Points on a hilly landscape, in no order, each with its height.
From any point a climber steps to the highest of the 2 points nearest to it. It stops when none of these is higher. Distance is the straight distance between rows; heights are no part of it.
k_34 (h 409): [110  96 162 191 201 132 138 180 106 108 115 173 154 131 160 145 146 118
 114 144 155]
k_200 (h 628): [131 138 131  47 102  96 139 136 160 199 119  47  68 155 173 143 120  83
  89 119 130]
k_166 (h 257): [167 178 118 128 149 145 114 135 157 107  94 118  92 123 131 109 123  93
 157 125 122]
k_495 (h 112): [126  88 136 105 130  91 116 208 134 132 112 118  90 149 170 111 128  97
 150  94 121]
k_778 (h 457): [138 143  89  75 110 133 100 113 154 154  78  85 112  81 155 106  94 155
 138  93  64]
k_775 (h 589): [ 90  85 149 210 192 162 139 159  90 101 115 196 154 128 153 121 129 142
 158 125 183]
k_259 (h 372): [140 142 119  78  83 134 109  90 123 132 151  83 139 138  95 126 128 159
  83 132 124]
k_132 (h 164): [151 165 162 122 102 154 121  99 170 133 154 103 111 110 117 154 111  91
 149 108 121]
k_287 (h 519): [151 160 121  75  52 131  99 124 159 179 153 107  89 115  92 143 129  97
 140 132 134]
k_169 (h 373): [123  84 136 135 162 111 114 211 123 116  77 158 122 173 155  97 128 132
 135 122 135]
k_817 (h 652): [162 130 104 108 108 132 106 119 165 118  97  94  75 123 139 117 111 127
 189  79 121]
k_247 (h 673): [142 134 104 113  96 129 119  92 147 107 134 112 117 116 128 117 113 150
 182  86 107]
k_651 (h 251): [122 126 154 161 140 124 161  93  98 116 171 118 161 120 127 177 134 140
  64 158 160]
k_571 (h 506): [136 133 121  85  66 126 127 112 167 161 129  92  89 116 109 118 125 106
 125 103 105]
k_138 (h 544): [144  97 104  60 111 129 100 142 166 163  62  64  82 146 159 108  89 140
 104  91 118]
k_7 (h 193): [ 74 126 132 175 120 154 144  77  94 156 171 188 185  98  94 117 111 127
 148 154 131]
k_940 (h 495): [126 125 140  99  86  94 151 115 144 157 151  90 113 133 115 150 126 103
  99 118 103]
k_834 (h 225): [121 134 138 178 154 176 103  97 133  98 114 155 149 128  70 108 107 104
 146 126 146]
k_803 (h 536): [109 153 158 196 134 143 139 101 108 157 201 170 184  68  82 191 124 136
  96 168 140]
k_97 (h 154): [144 157 156 127  89 149 132 113 175 138 150  73  68 107  99 129 130  82
 109 108 153]
k_507 (h 364): [107  83 116 131 111 107 149 133 141 124  94 129 110 147 126  88 120 124
 105  99 107]
k_844 (h 773): [153 207 137 105 104 136 117  79 134 135 179 134 147  92  88 140 120 151
 157 144  92]
k_897 (h 528): [127  92 120  83 137 124 106 167 140 138  78  85  98 157 187 121 105 154
 134  76 109]
k_754 (h 191): [ 96  93 108 137 120 115 114 134 101 113 134 188 151 132 143 105 130 136
 189 110 114]
k_565 (h 385): [127 112 122  81 107  90 126 100  95 137 162  88 146 158 113 148 137 156
  83 143 117]
k_595 (h 464): [ 80  79 142 136 127 102 156 123 104 127 145 114 143 163 122 111 128 116
  60 115 144]
k_204 (h 596): [ 79 125 139 150 149 141 171  64  76 141 160 172 195 145 149 137 122 150
 131 164 114]
k_916 (h 726): [147 180 141 135 115 136 128 104 132 138 177 141 150 109  74 173 135 117
 125 163 109]
k_846 (h 424): [144 132  89  89 116 126 110 120 135 123 100 119 126 127 104 104 134 140
 123 136 100]
k_216 (h 446): [ 97  69 144 160 179 137 134 189 106 105  66 161 136 184 169  78 122 162
 152 121 140]
k_379 (h 532): [ 89 103 102 213 182 144 168 109  71 130 139 210 179  98 150 159 157 144
 138 179 178]
k_681 (h 401): [164 165 150  85 119 125 135 143 149 143 169  70  91 130 176 169 124 102
 113 138 173]
k_691 (h 368): [161 191 157  99  84 106 163 117 136 164 175  96 123 126 110 190 125 137
  76 157 108]
k_622 (h 625): [161 133 107 105 140 138 110 166 156 101  57 103  79 134 162  89  95 142
 185  76 126]
k_124 (h 539): [169 176 109  62  80 139 114 128 165 187 128  82  77 127 103 143 152  93
 113 167 158]
k_284 (h 399): [142 106 111  88 108  88 128 139 111 130 163  81 115 158 141 165 148 127
 115 138 153]
k_914 (h 474): [140 116  85  86 131 113 106 126 115 141  87 121 133 143 191 136 131 166
 179  85  61]
k_995 (h 106): [110 127 114 130 158 134 106 124 123 102  89 134 136 103 163  78 104 188
 203  67  90]
k_150 (h 204): [125 139 151 160 108 177 123  84 135 136 141 131 141 122  57 122 120 112
 126 131 135]
k_725 (h 306): [116 101 142  99 159 130 103 159 111 120 128 109 157 152 168 119 124 146
 108 123 111]
k_909 (h 422): [ 90  76 104 190 176 109 175 136  60 121 122 197 173 142 150 140 156 130
 121 164 169]
k_855 (h 484): [123  85 109 107 140 108 128 120 109 135 106 122 141 179 179 142 137 145
 162  96  79]
k_633 (h 333): [163 185 150 109  65 141 144  99 142 161 185  79 111 117  39 176 152 158
  69 172 145]
k_887 (h 334): [142  73 126 179 150 117 139 135 102 108 134 148 136 164 139 171 156 116
 143 126 169]
k_889 (h 356): [157 186 135  96  81 143 123  84 133 151 165  94 147 129  62 144 134 163
  74 177 114]
k_399 (h 271): [162 163 124 130 154 132 134 152 159  99 107  98  96 122 149 130 133  83
 105 139 144]
k_912 (h 264): [154 139 134 146 144 141  91 190 157 121  94 140 100 125 106 123 125  74
 130 144 164]
k_99 (h 344): [116 111 113 116 136  93 137 148 136 123 104 137 127 134 123  94 138  91
  81 135  93]
k_730 (h 307): [143 155 138 151  92 138 149 108 125 147 172  97 116 110  59 183 161 131
  43 181 169]
k_172 (h 433): [102  86 120 173 133 105 173 107 107 106 111 148 145 163 111 112 139 120
  63 152 161]
k_811 (h 162): [174 199 135  93  62 135 142  82 173 175 152  90  96 111  84 164 129 133
 141 129  87]
k_980 (h 161): [115  90 139 151 138 104 132 168 105 112 135 167 129 145 172 123 148 140
 185  81 118]
k_733 (h 258): [123 117 126 169 122 107 136 110 111 127 179 171 146 113 112 177 147 109
 151 121 134]
k_812 (h 358): [138 102  76 110 159  97 120 159 116  99  69 147 131 167 149  82 135 161
 153 126 122]
k_508 (h 97): [125  84 134 121 108  92 125 175 139 125 121 112  88 162 128 131 134  86
 106 108 149]
k_237 (h 521): [154 150 114 109 157 124  79 200 131 108 108 139  94 113 148 100 124 110
 189 106 126]
k_336 (h 242): [114 125 120 130  96 121 131  94 107 129 173 152 160 129 100 138 136 133
 148 131 117]
k_801 (h 559): [164 168 115  77 104 140 116 141 153 145 127  88 111 114 109 131 136  94
  95 163 120]
k_419 (h 165): [ 94 147 117 180 162 146 167  79  88  93 137 177 163  97 140  90 135 154
 180 148 140]
k_825 (h 468): [151 117 125 147 145 119  96 183 139 104 116 161 100 151 131 139 137 100
 193 111 140]
k_569 (h 295): [122 126 147  69 141 125  92 156 118 143 131 107 155 123 194 126 114 157
 133  97  75]
k_786 (h 574): [127 107 120 100 122 151  99 126 160 132  65 100 127 152 118  79  83 130
 123 105 106]
k_608 (h 275): [132 129 139 180 139 132 162  92 122 139 168 125 161 105  78 195 154 125
  46 175 163]
k_709 (h 133): [118  97 149 106 139 107 110 202 125 114 122 144 107 118 182 109 134 139
 177  76 100]
k_654 (h 228): [160 172 141 105 134 110 158 103 131 127 160 105 144 119 161 157 120 139
 117 132  78]
k_348 (h 635): [ 85 121 115 122 151 149 139  91 111 131  99 164 170 119 166  74 110 160
 167 119  74]
k_832 (h 221): [ 85  93 120 144 116 145 114  97  89 126 155 175 181 138 108 105 112 140
 163 133 142]
k_195 (h 390): [143 166 159 108 121 120 149 145 155 146 159  78  88  96 147 164 143  84
  62 140 168]
k_738 (h 394): [140 133  97 117 142 119 104 155 120  87  90 144 117 125 121  83 137 149
 134 141 127]
k_529 (h 85): [144 101 126 137 114 106 133 170 137 138 133 110  81 137 101 163 149  71
  94 145 192]
k_584 (h 53): [127 119 127 163 107 126 117 156 134 151 176 140 112  87  56 185 155 102
  76 159 184]
k_991 (h 575): [144 143 137  74 102 141 121 130 173 162 116  64  93 128 128 111 123 102
  66 140 144]
k_427 (h 140): [111 133 132 157 155 150 128 115 111  90 132 151 148 104 139  90 119 137
 153 116 135]
k_39 (h 322): [120 113 139 131 171 117 142 147 118 119  91 164 149 149 141 101 135 114
 107 138  89]
k_879 (h 121): [121 112 143 135 147 146 102 135 127  83 124 122 134 113 168  93 110 163
 167  88 132]
k_165 (h 199): [113 163 103 175 164 136 133  77  94  94 150 191 149  64 102 122 146 135
 194 153 136]
k_697 (h 698): [125 153 114 126  89 137 148  55 144 104 160 123 123  96 103 103 126 162
 159 101 114]
k_943 (h 396): [ 97  80 113 166 121 110 157 115 132  97  88 163 133 147 106  75 132 120
 100 134 140]
k_198 (h 331): [117  89 126  92 154 126  82 213 114 121  90 123 139 175 159 103 109 154
 127 111 129]
k_20 (h 645): [132 165 148 162 104 125 119 115 130 153 203 163 151  73  56 195 142 134
 113 168 142]
k_840 (h 560): [129 113 127  75 117 135  87 147 166 146  92  78 113 143 128 105 100 107
  78 113 121]
k_538 (h 175): [149 191 160 134  75 166 126  82 172 155 172 106 114  91  62 159 113 115
 139 121 108]
k_333 (h 290): [152 130 121 154 159 109 146 155 136  90 103 118 111 135 127 139 152  95
  70 158 162]
k_145 (h 238): [148 172 124 143 149 139  99 155 166 108 101 145  80  94  93 107 117  81
 161 125 155]
k_70 (h 189): [143 160 178 142  86 174 135  89 154 143 168  98 128 110  53 150 126 121
  94 144 129]
k_818 (h 363): [104  87 124 154 157 121 148 128  84 102 124 165 162 174 156 126 154 140
 131 139 147]
k_609 (h 430): [149 135 137 140 125 123  97 143 141 125 147 133 110 130 124 169 138  80
 189 110 138]
k_147 (h 598): [ 79 110 103 126 173 166 129 123  81 125  73 176 166 138 184  40 109 187
 170 127 101]
k_396 (h 336): [109  87 120 201 147 109 153 149 125  91  98 177 115 143  85  96 129 115
 112 128 174]
k_903 (h 733): [145 206 121 121  96 138 149  54 144 112 148 106 125  84  97 129 117 163
 154 122  86]
k_344 (h 650): [ 89 119 128 192 154 143 177  79  69 138 168 187 196 116 143 168 144 150
 128 186 144]
k_511 (h 465): [138 133  99  66 105 109 122  97 137 147 112  95 128 112 173 136 112 165
 150  85  59]
k_394 (h 289): [123 138 138  61 126 129 121 144 144 153 124  74 127 112 176 114 100 137
 100 100  81]
k_496 (h 332): [137 100 130 194 176 111 139 174 114  90 108 153 131 124 136 143 151 118
  84 151 175]
k_426 (h 573): [165 156 121 141 169 136  98 185 154  92  75 145  87 131 161  89 117 125
 221  86 121]
k_98 (h 266): [108 114 131 213 149 151 123 119 133 100  90 183 120 109  74  99 121 106
 145 148 160]
k_355 (h 607): [ 68 114 118 134 140 154 152  76  80 157 138 187 188 128 159  89 122 150
 162 146  88]
k_334 (h 595): [148 128 118 124 152 143  93 135 154 101  52 123 117 150 132  74  90 129
 172  96 119]
k_163 (h 72): [132 134 135 145 114 109 133 142 135 122 163 131 116 106  99 159 154  99
  99 149 160]
k_457 (h 466): [103 126 171 179 127 139 152  80 107 148 197 160 181 111 114 182 118 130
 113 144 121]
k_261 (h 294): [115  94 113 201 149 110 128 132 104 108 141 187 151 122 117 165 156 108
 150 130 160]
k_750 (h 537): [ 90  90 125 137 182 160 117 158  94 109  67 170 159 185 189  66 127 210
 182 119 124]
k_996 (h 153): [148 169 118  76  68 122 138  64 157 175 148  93 132 124 103 144 118 155
 111 129  56]
k_917 (h 505): [115  68 132 106 146 100 123 166 113 119  93 120 125 187 199 112 137 165
 138  80 100]
k_711 (h 309): [147 104 143 148 162 129  99 224 149 103  79 159 107 153 124 108 123 105
 123 141 169]
k_414 (h 815): [ 75  87 154 178 171 171 134 135  78 119 121 176 162 151 176  97 123 153
 169 132 157]
k_424 (h 411): [154 133 124  94 104 114 119 150 143 119 153  98  92 131 147 156 137 104
 154 118 159]
k_214 (h 483): [100  97 154 108 106  84 160 132 112 134 164  99 118 143 143 135 124 117
  75 110 116]
k_611 (h 442): [148 163  82  81  97 134 115  85 158 138  91  96 121  97 107  94 121 151
 113 127  77]
k_178 (h 236): [130 157 149 139 155 129 164  95 106 104 173 120 169 127 147 147 129 155
 100 153 109]
k_432 (h 377): [144 164 173 107 123 113 149 139 136 162 184  80 133 130 130 196 128  96
  59 159 139]
k_295 (h 243): [114 130  99 214 170 138 126 101  90 100 130 199 158 106 104 141 154 129
 179 153 166]
k_429 (h 597): [135 128 130  59 102 102 134 167 158 171 114  61  67 144 149 123 135  81
  72 146 178]
k_466 (h 147): [151 154 120  49  87 134 122  96 157 171 130  55 119 133 142 154 112 157
  96 120  90]

Two climbers start at each pair of points below. Name the first point that both come to, or write none.
k_611 / k_786 | none
k_507 / k_846 | k_991
k_825 / k_145 | none
k_336 / k_609 | none

Call two points neighbours if one is among the 2 nearest of the other. Go from one point of each pair to the other, from neighbour to neighbour, staying as high as possible. Name the lowest point that can't be avoided.
k_344 / k_348 | k_204
k_424 / k_348 | k_812
k_414 / k_344 | k_818
k_200 / k_844 | k_840

For each start below, name the point where the climber stops.
k_912 | k_348
k_996 | k_991
k_132 | k_991
k_334 | k_844
k_99 | k_991
k_738 | k_991
